Each scene shows the same named points in several views. A view is turned or mirrored, shifted and resized as a whole, has a little noise and may leave points out.
(in the rows, 128 means zero)

Scene 1
View 1
tup: [188 134 141 172 138 119 139 149 151 168 119  91  84  98 105  81 139 160
 142 145 145 116 145 123 117 110  90 109 143 114 166  36 115 139 168 131
  97 169  80 138 140  99 165 168 156  91 163 181 152 148 161 108 105 100
 161 150 101 129 101 153 137 169 120 128 156 139 115  98  89 111 188 129
 104  45 135 157 146 121]
zupar: [165 142 140 161 145 141 135 142 156 154 122 113 114 111 110 116 100 163
 149 138 131 123 138 135 116 119 114 112 132 113 143  81 101 131 152 120
 114 152  83 145 143 128 150 161 152 108 147 166 132 163 153 114 148 117
 179 139 107 145 125 141 125 158 141 135 146 140 117 104 114 129 129 133
 117  58 132 134 137 126]
Sal: [141 167 175 140 137 145 126 131 134 181 116  98  96  79 103 121 100 148
 124 139 139 133 130 124 147 111 111 121 135 114 201  45 135 107 175 117
  87 147 107 177 126  90 143 173 146 126 142 175 106 169 143 106  88 118
 194 134 102 139 156 142 117 157 162 172 157 140 130 114 109 119 172 134
 132  91 109 152  97 135]
kekor: [137 170 148 144 165 171 151 134 170 122 128 120 204 141 129 167  72 158
 143  89 125 116 153 116 138 159 167  83 117 113 156 207  80 148 126 112
 136 110  63 135 107 154 140 120 111  81 116 113  83 185 162 141 209 131
 178  95 125 159 183  76  73 167 166 151 160 132 156  92 154 162  23 137
 122  53  90 144 133 108]
Tigom: [122 170 179 138 135 145 108 137 128 183 123 118  88  81 106 129  96 158
 136 141 125 139 126 129 147 100  97 134 137 113 180  45 144  94 174 124
  83 140 125 186 148  99 139 183 155 152 147 180 117 173 141  97  94 110
 205 125 106 140 172 150 126 153 185 179 152 151 133 113 111 108 168 126
 139 113 120 143  83 140]
sig: [164 122 156 152 134 135 108 116 137 160 108 136 109  86 109 141  93 195
 132 158  90 133  98 169 142 114  87 148 113 146 128  35 103 122 151 118
 111 173 120 167 178 109 134 159 170 106 120 213 152 203 130  93 152 101
 206 134 103 154 144 174 135 142 153 166 183 145 115  96  87 104 163 128
 137  92 155 120  89 121]
tukun: [148 167 154 156 153 144 150 155 160 168 125  95 120 111 111 109 115 150
 139 121 152 119 153 109 129 126 125  89 144 102 183 102 110 131 166 127
  99 139  70 144 111 113 162 158 131 106 153 142 105 149 163 125 116 120
 163 131 109 139 136 111 108 176 151 146 150 137 140  96 128 135 126 131
 109  52  96 163 137 120]
vuta: [145 162 141 178 159 125 118 164 175 165 114 150 114 129 149 102 128 212
 147 124 104 125 152 148 132 123  92  85 126 126 126  95  90 142 165 131
  85 152  80 153 134 118 170 159 144  93 159 162 165 188 148 117 167  96
 180  95 126 139 120 133 155 190 161 145 176 164 169  65 130 104 131 121
  95  45 139 167 111 100]
Dem: [118 178 147 162 157 153 136 170 164 167 133  99  94 119 131  96 104 168
 162 130 158 123 156 101 118 100 131  84 141  87 158 103 114 111 173 128
  92 121  70 158 122 125 168 182 137 147 158 129 101 137 161 124 121 125
 177 125  97 145 132 124 109 181 168 138 128 152 147 119 154 140 119 126
 119  53 108 139 136 125]
luv: [141 164 165 144 150 153 130 128 147 152 121 118 148 108 114 152  79 155
 130 116 125 134 130 130 145 131 125 114 126 122 167 109 109 121 148 110
 111 134  95 162 132 123 139 144 140 107 126 157 106 182 150 112 156 123
 194 113 116 147 169 117 102 153 164 162 163 143 141 105 121 136 104 135
 130  85 103 141 104 127]
komid: [190 132 159 148 123 106 103 132 147 155 124 153 123  98  94 138 104 152
 137 118 101 138 134 187 128 121  68 137 122 151 123  62 120 141 139 114
 118 182 131 147 180 122 136 153 163  74 153 207 182 197 160  83 152  95
 207 110 139 130 160 159 153 140 135 157 161 141 101  62  77  99 153 140
 105  85 163 152 104 142]
Digon: [176 126 128 177 151 138 155 152 167 148 124  86 103 119 116  95 115 165
 163 145 153 106 146 122 101 109 132  99 142 101 136  96  90 144 151 127
 119 150  56 125 139 136 157 161 149 102 150 152 126 134 159 124 146 118
 158 156  98 148 100 132 113 169 124 116 130 140 111 115 115 140 120 133
 105  28 135 130 169 127]
Zas: [182 118 118 191 152 128 165 164 169 157 133  65  68 125 110  61 125 156
 178 166 175 103 152 100  77  88 130  92 159  85 140  71  93 140 164 137
 119 155  36 114 138 132 179 170 151 110 177 141 127 107 174 129 120 124
 137 184  80 142  63 139 109 176 100  88 111 144 100 135 113 147 146 131
  95   4 136 121 198 125]
fezif: [155 128 144 140 139 151 114 110 147 110 128 146 173 121 107 184  50 166
 162 129  97 133 108 176 120 126 129 148 103 131  85 144  92 127 108 109
 150 140 108 141 186 163 115 134 156 106 115 180 125 203 146 105 225 122
 219 121 120 168 180 131  94 125 146 153 142 147 105 107 112 150  50 144
 139  97 159  84 107 144]
Nilef: [169 166 157 170 154 136 164 165 154 188 117  52  80  93 106  60 145 142
 128 142 177 104 161  82 124 109 117  84 157  96 228  42 120 137 191 135
  80 150  48 141  87  82 174 173 133  94 161 149 106 121 164 128  59 118
 138 161  91 125 100 128 117 192 129 134 161 135 135 106 111 122 189 125
  99  31  85 180 164 119]
Rileg: [169 131 131 163 148 138 148 143 169 131 138 109 143 133 114 123  82 149
 171 126 140 110 146 130  97 122 141 105 127 104 114 151  91 144 128 112
 146 137  69 117 148 163 148 147 138  94 150 144 123 149 174 124 186 130
 169 140 116 153 129 110  92 154 128 118 121 137 106 109 126 159  65 141
 107  40 134 118 164 133]
tiso: [119 167 148 147 143 146 130 154 160 149 141 115 118 122 121 116  80 141
 175 119 149 125 152 123 117 108 134 104 135  93 143 134 120 117 144 116
 114 116  86 149 139 148 150 169 141 137 156 134 105 142 169 118 151 132
 187 120 116 148 148 112 101 163 164 139 116 146 129 116 147 151  85 142
 118  74 118 127 134 146]
View 2
kekor: [ 83 145 128 151 137 121  88 146 159 104 167  85  84 114 118 125 112 160
 146 170  18 120 137 108 162 141 122 153 135 147 128 143 132  75 135 156
 123 154 159 197 108 180 136 173 146 161 110 125 146 113 123 162 123  94
 119 115 128  99 189  84 162 136  85  84 178 150 139 149 116 148 114 145
 154 128 128 171 130 119]
vuta: [125 139 133 160 151  99 157 151 170 134 117 136  97 104  53 158 138 146
 150 140  61 106  77 134 151 157  80 113 145 159 142 116 100 128 159 132
 132 149 156 114 160 178  98 116 114 144 122 123 186 121 117 136 156 119
  97 131  87 150 123  89 131 145 128 130  97 118 155 118 105 132 131 200
 137  97 149 146 121 110]
luv: [109 139 141 127 129 123 135 140 156 119 142 127 122 142  96 139 136 152
 131 155  95 117 127 135 154 154 101 139 146 130 125 117 120 110 131 146
 130 151 162 138 118 155 136 148 119 146 115 122 141 131 113 129 121 113
 126 133 135 107 142  94 119 152 110 115 134 128 138 122 116 117 157 151
 148 126 126 150 118 129]
Tigom: [125 138 157 120 122 129 179 135 154 144 120 156 155 152  66 152 156 155
 122 149 145 120 125 150 119 157  79 132 160 121 122  94 114 147 129 141
 136 148 169  90 130 130 123 114  87 125 119 111 148 131 102  87 119 108
 139 145 134 115 100 106  94 160 131 148 100 122 115 122 124  96 191 162
 144 119 125 128 112 144]
Rileg: [114 159 130 114 127 156  70 146 172 110 131 100 107 110  85 118 107 110
 152 136  61 136 126 140 153 124 119 145 130 184 136 137 113 128 159 126
 134 151 178 169 115 174 119 132 148 129 125 125 150 133 118 140 128 114
 106 129 108 127 135 104 123  97 111  99 174 132 155 127 110 131 131 157
 155 135 160 152 120  69]
Zas: [133 207 149 102 111 146 105 156 189 143 113 101 122 102  60 107 128  71
 153 130 118 177 102 187 121 123  73 134 135 226 137 161  81 195 171 117
 152 136 199 132 129 172  84  97 161 110 142 143 164 142 154  93 171 115
 105 111 108 149  93  88 116  91 168 122 159 157 166 140 107  98 139 185
 133 124 188 144 123  39]
fezif: [109 104 115 112 140 168  87 120 165  95 125 130 115 146  91 112 124 123
 141 129  74  79 139 121 178 154 137 144 132 149 120  93 131 106 164 124
 136 179 162 152 124 159 146 156 107 133 116 108 146 136  58 165  71 118
 118 165 112 114 145 116  96 119  76  94 165  78 151  99 126 140 148 127
 184 130 127 165 110 100]
tiso: [111 159 145 123 123 153 114 141 159 135 133 109 118 111  72 135 118 135
 138 146  78 134 129 129 111 119 105 149 148 152 125 138 128 135 146 151
 134 154 180 152 113 161 114 116 127 125 119 117 152 120 111 113 118  95
 125 129 119 118 121 107 130 118 116 118 160 138 108 144 125 127 145 157
 152 134 155 132 117  93]
Sal: [126 153 155 109 122 119 165 144 158 142 127 143 153 153  77 143 150 151
 121 152 148 137 122 162 129 152  75 139 150 126 123 111 106 145 125 141
 135 133 168 100 121 136 123 125 104 127 127 121 140 134 126  97 138 111
 139 133 142 111 102 101 102 159 138 145 108 136 131 123 113  93 186 167
 130 123 130 130 115 133]
zupar: [124 161 145 116 126 127 131 152 171 133 122 125 127 126  75 132 133 121
 135 141 110 142 111 154 135 145  88 132 146 170 133 130 102 146 146 132
 139 138 172 122 128 161 112 117 132 129 130 129 158 133 131 113 149 120
 117 129 113 129 112  97 111 132 134 125 129 132 152 127 107 104 156 172
 137 122 151 140 119  91]
sig: [137 118 136 114 135 125 158 127 168 115 105 165 142 168  68 125 159 127
 132 129 138  90 104 150 170 184  84 120 140 153 127  76  98 146 156 112
 144 160 153  84 156 143 128 139  90 126 128 117 159 146  83 133 115 135
 117 160 120 126 109 103  75 149 125 129  98  83 175  88 111 105 175 164
 155 110 128 156 114 118]
komid: [144 112 119 101 140 130 139 147 160 108 109 156 138 146  75 159 132 133
 137 110 122  86  83 151 177 157 111 135 138 132 145  88  95 122 137 117
 131 128 143  88 144 142 128 107 106 125 128 115 160 154  94 148 127 165
 101 159  96 151  98 146  85 145  96 126 102  70 170  85  90 119 171 167
 125 111 147 130 113 105]
Digon: [127 178 138 108 123 140 105 148 182 128 125 110 116 115  73 119 125  99
 148 140  96 153 109 163 142 138  89 136 133 198 133 139  90 159 161 120
 141 140 184 142 131 170 105 116 145 122 136 135 159 135 133 114 152 118
 111 122 109 136 115  94 118 108 146 113 153 136 166 129 107 114 141 175
 142 127 167 148 122  67]
Nilef: [139 209 169 110 104  86 164 168 165 160 139 117 149 118  75 145 145 135
 130 164 148 193  98 193 111 142  40 136 150 167 132 161  85 172 119 142
 143  94 178 109 118 148  96  98 153 127 139 151 146 136 197  72 209 118
 136  92 135 128  92  77 129 144 180 151 104 191 152 156  88  78 168 196
  96 121 163 120 127 110]
tukun: [114 173 148 124 122 114 134 156 162 136 138 118 123 119  84 144 126 138
 133 155  95 150 118 154 130 139  82 138 145 156 132 141 106 135 131 147
 132 127 174 139 119 164 111 123 140 136 124 129 152 124 148 111 162 112
 122 114 128 122 127  90 135 142 134 131 131 157 139 141 102 107 146 174
 127 122 150 137 125 110]
tup: [147 170 144 103 123 113 148 156 174 137 112 137 141 129  67 138 141 110
 137 127 137 145  89 178 149 149  68 124 138 177 143 126  82 168 149 119
 142 120 166  94 139 153 100  94 132 118 141 140 167 145 139 106 173 136
 111 128 109 149  89 106  99 131 154 140 107 125 177 117  90  96 163 184
 118 117 166 130 119  87]
Dem: [108 178 156 141 117 130 145 147 164 153 126 114 116 110  59 140 139 141
 142 157  83 155 119 136 101 128  76 136 153 164 128 145 117 155 151 148
 137 152 189 142 128 161  95 116 130 125 129 125 153 111 130  86 144  81
 127 117 121 117 113  86 134 125 148 136 142 161 111 157 118 116 150 174
 152 122 154 129 120 104]
View 3
Sal: [138 140 149 130 141 139 101 168 141 144 113 110  83 117 156  78 127  63
 172 113 128 117 151 110 140 174 140 124  78  75 132 114 164 168 116 133
 106  87 163 138 123 141 126  68 118 110 140 109  99 111 167 149 110 122
 100 152 124 106 130 148  97 146 126 137 100  86  81 140 167 167 168 158
 130 121 101 128  90 146]
sig: [151 128 159 161 169 116  99 147 139 146  99 100  66 118 152  77 116  82
 174 131  85 126 115  76 152 139 144 104  89  83 124  94 193 175 116 127
 140 105 138 115 115 115 111  64 122  83 126 100  97 162 164 139  86 115
 126 130  95 149 121 143 117 128 153 134  93  98 114 146 133 194 147 139
 113 112 113 113  93 143]
Tigom: [143 137 146 129 152 138 126 167 138 149 117 101  77 116 158  80 130  66
 178 125 131 114 147 108 137 164 138 109  75  78 145  99 166 168 121 133
 112  86 170 138 136 149 120  74 104 110 153 103 112 133 161 142  96 107
 107 141 122 110 130 158 107 146 135 138  91  91  66 136 150 171 161 158
 120 116 119 119  77 153]
kekor: [108 113 123 116  98 175 117 140 111 112 117 166  82 108  97  94 154 108
 182  84  94 105 152 157 155 137  86 102 126  74  98  92 101 148 144 145
 137  96 214 119 131 130 100 116 195  92 152 134  84 127 111 128 151 151
  86 107 144 189 163  90  96 120 125  89  88 154 173 147 170 132 152 126
 170 187 107 144 168 139]
Nilef: [125 152 156 157 115 154  45 158 124 135 113 141  89 141 142  76 150  57
 144  90 136 103 164 113 141 225 151 161  93  58 104 161 147 167  87 140
  74  91 120 169 115 158 164  69 119 117 138  99  77  51 165 163 137 150
 106 158 119 102 146 124  65 127  90 158 131  71 100 130 201 122 144 163
 131 120 104 149  89 119]
vuta: [136 137 146 154 134 140  93 126 119 146 119 158  72 124 129  90 150 109
 171 113  99 100 132  87 147 139 127 105  92  59 112 108 160 157  89 131
 111  93 127 156 133 127 135  97 127 103 166  88  57 139 108 146  88 135
 126 123  86 172 127 115 103 108 138 118 127 120 126 140 159 129 122 138
 116 143 140 133 111 142]
tukun: [125 136 140 141 115 155  89 150 119 128 117 145  88 122 130  86 146  82
 161  91 117 103 157 128 145 182 124 129 101  69 113 122 132 153 107 138
  97  94 156 145 132 148 136  90 138 106 150 114  87  93 143 149 128 145
 100 137 130 133 146 120  89 122 109 130 110 110 120 131 182 131 147 151
 141 138 113 148 118 135]
zupar: [128 129 147 161 131 142  90 143 122 135 109 122  87 114 130  89 141  83
 162 102 101 109 137 112 143 177 133 129 109  80 114 112 145 152 105 135
 108 105 139 141 132 137 139  88 135  93 141 104 102 102 149 150 116 132
 112 135 122 136 151 125 103 116 117 137  99 111 122 131 171 145 138 146
 129 126 126 144 107 129]
Zas: [119 125 153 200 119 151  57 139 102 116 103 116  99 128 110  89 153  73
 129  86  85  99 139 107 132 223 153 153 154  88  89 134 127 154  92 144
  79 119  87 154 141 148 168  80 133  78 123  87 118  44 169 174 139 135
 126 124 118 135 172 120  98  86  93 173 109 100 140 114 184 115 108 144
 121 110 148 167 104  99]
fezif: [128 101 141 150 148 137 135 141 120 115  98  94  85  89 109  98 116 114
 189 120  61 123 113 119 147 124 100  93 128 104 112  64 145 144 150 134
 167 118 188  93 140 100  88  97 177  60 127 127 133 165 149 122 102 119
 118 102 130 176 147 120 133 112 149 120  60 146 160 145 128 185 149 122
 134 146 124 133 142 144]
komid: [142 122 174 162 164 115  88 125 139 147 105 110  81  89 134 105 103 124
 184 127  84 121 115  72 150 147 124 125  73  77 119 104 202 135 105 127
 138 109 113 125 115  92 119  75 139  83 145 114 104 164 144 120  53 122
 134 145 102 130 101 130 131 120 140 132  99 114 127 136 166 181 154 135
 119 126 106 136 114 151]
Dem: [120 133 128 143 119 164 115 158 113 129 125 131  90 129 121  89 162  75
 160  98 126  97 152 132 132 183 128 118 118  78 123 107 118 161 114 140
  87  96 160 154 154 163 145  96 126 105 163  93 102  88 139 158 127 128
 109 124 127 139 163 134  91 110 115 135 101 115  95 120 170 120 133 155
 127 134 144 140 100 135]
View 4
Nilef: [129  27 151 197 170 101 224  73 172 145  94  98 158  98 157 138 129 133
 163 134 169 107 130 201 156 103 100 121 154 100 101 154 136 128 167  62
 153 101 167 145 157 207 144 163 167 213 143  84 130  83  87 161  66 149
 138 128  78 163  73 118 162  68 103 216 133 113 181 182 162 116 149 112
  87 131 136 140 180 148]
tukun: [116  72 145 163 155 120 180 107 145 111 122  88 143 124 135 128 139 112
 145 154 151 132 144 142 139 137  95 124 144 107 103 143 151 115 146  93
 149 108 133 112 126 159 117 131 144 160 137  92 137  86  92 171  92 128
 147 134 111 170  93 118 168  91 118 158 118 109 174 147 144  97 164 140
 100 142 138 136 137 168]
komid: [125  71 151  94 142 111 149 135 122 102 115   1 178 143  77 141 151 115
 190  88 124 113 123 129 121 192 166  62 149  79 103 150  53 101  93 169
 198 126 169 152 104 118 145 122 157 111  99 147 144  89  67 147 139  89
 152 114 140 137 139 133 179 155 159 166 127  98 194 129  46  91 134 128
 128 111 102 137 115 134]
luv: [117  93 154 148 137 121 167 133 137  88 143  69 126 141 101 138 155  95
 160 168 152 136 168  81 126 168 122 133 143 117  94 134 132 114 137 136
 172 110 113 118  88 117 120 101 127 130 129  93 161  91  89 172  99 118
 143 151 119 161 111 138 161 131 144 128 112 114 166 124 125  68 169 145
 125 139 121 135  96 180]
Dem: [123  68 125 162 146 125 175 101 131 129 123 109 121 122 123 152 147 100
 136 168 151 147 161 148 135 150  80 145 127 122 123 152 188 100 133  89
 147  99 121 109 144 150 129 116 143 128 143  84 133 107 104 149  57 144
 169 123 114 158 105 110 206  82 119 164 120 115 205 138 166 135 174 148
  78 140 155 117 123 181]
Rileg: [116 124 147  93 100 110 116 125 162 106 121  84 127 144 123 116 129  89
 134 115 128 149  99 128 109 138 117 112 157 119 114 122 182  87 137  90
 106  97 150 101 114 107 112 104 123 127 109 105 145 110  94 159 109 107
 142 138 162 155 143 107 147 123 113 122 124  84 166 111 139 125 150 206
 111 157 168 136 126 186]
Sal: [133  48 133 181 146 103 199 109 150 126 133  75 146 112 101 152 165 100
 176 157 178 111 176 129 148 165 137 134 142  99  93 149  96 125 122 137
 201 100 130 161 108 152 164 115 150 145 153  89 155 111  98 158  71 129
 151 134  92 148  95 135 183 102 147 191 118 123 187 151 124  86 161 116
 110 112  90 140 114 148]
tiso: [121 100 117 143 120 123 138 121 135 115 131  95 119 127 110 126 150  83
 127 154 145 151 153 126 128 157  99 133 146 109 118 133 178  98 123 112
 142 107 130 102 109 125 127 104 131 111 153  95 142 118 109 152  72 123
 167 127 139 167 121 108 193  96 127 143 112 105 187 105 143 114 172 175
 103 152 148 138 107 186]
vuta: [ 92  63 159 117 181 160 208 123 102  98 128  42 149 159 127 164 132 151
 175 129 121 139 143 138 111 170 112  85 114 120 120 171 143  95 117 114
 169 135 124  95 157 144 104 119 138 123  80 139 135  61  63 152 119 120
 149 106 129 129 114 123 205 136 145 143 115 115 222 149 100 135 156 116
  88 131 153 108 113 170]
tup: [134  39 156 141 156 101 192  92 160 143 104  62 163 120 128 156 138 124
 177  93 146 104 115 179 134 141 143  90 155 102 108 160  99 112 131  98
 169 101 177 161 155 163 158 150 162 167 107 116 129  89  79 142  91 128
 143 118 115 135 115 132 164 108 123 206 143  95 194 163 117 137 127 128
  89 113 130 126 160 135]
Digon: [128  71 149 122 127 111 163  94 158 146 108 100 138 124 136 144 135 106
 146 113 141 132 105 169 127 127 123 121 157 119 119 147 160 101 137  70
 136  92 162 135 150 144 141 120 137 148 108 102 130 106  96 139  81 131
 154 120 137 133 127 119 164  96 109 177 136  93 194 138 154 154 145 169
  78 136 159 126 153 166]
kekor: [ 88 154 166 117 136 147 139 156 139  48 143  80 104 158 123 105 130  97
 129 188 137 169 145  61 111 149  75 136 134 133  95 108 213  99 168 108
 111 126  92  53  78 114  61  83  96 132 114  81 157  75  84 200 118 115
 126 168 136 187 114 114 139 139 120  57 101 111 148 106 149  65 183 190
 137 187 165 132  81 221]
sig: [128  53 166 110 131 105 179 133 149 122 142  32 150 138  77 180 163 107
 206 116 153 105 149  98 119 192 189 113 140 115  94 170  61 109  99 161
 210 100 139 178 114  97 167  93 131 118  85 115 160 100  72 135 109 110
 141 135 134 100 136 163 173 169 167 166 133 121 206 158  80 106 138 118
 113  97  90 118  94 145]
Tigom: [133  44 120 180 142 106 189 111 129 129 146  67 141 121  80 164 178  95
 180 165 179 116 195 113 150 191 146 143 136  97  98 162  95 122 101 152
 216 104 125 154 105 133 174 109 150 115 159  89 148 120  96 141  66 125
 161 129 102 141 108 143 211 107 162 185 118 130 211 143 113  89 168 113
 103 104  79 129  94 152]
fezif: [121 145 148  66  85 124  98 161 150  89 153  48 119 160  72 128 159  70
 162 138 128 142 134  59 103 193 163 115 144 124 101 126 125  89 107 161
 156 101 127 121  75  51 135  59 103  74  90 112 163 121  91 145 117  83
 146 157 172 137 167 139 156 171 154  88 118 100 172  94 100  97 158 200
 137 146 136 128  63 194]
zupar: [127  67 147 137 132 115 168 104 148 124 114  76 141 121 123 143 139 101
 160 128 150 128 133 144 132 148 124 112 145 110 115 144 141 107 133 101
 161  96 147 134 127 136 138 121 144 142 117  94 140 100  90 151  90 124
 151 126 126 144 115 124 176 108 128 167 124 101 184 139 130 123 152 149
  98 131 134 133 132 164]

Which points are out of place in each view (at most two, in the order of its rows)? Write - if all are in place.
view 1 | zupar
view 2 | Nilef
view 3 | -
view 4 | Digon
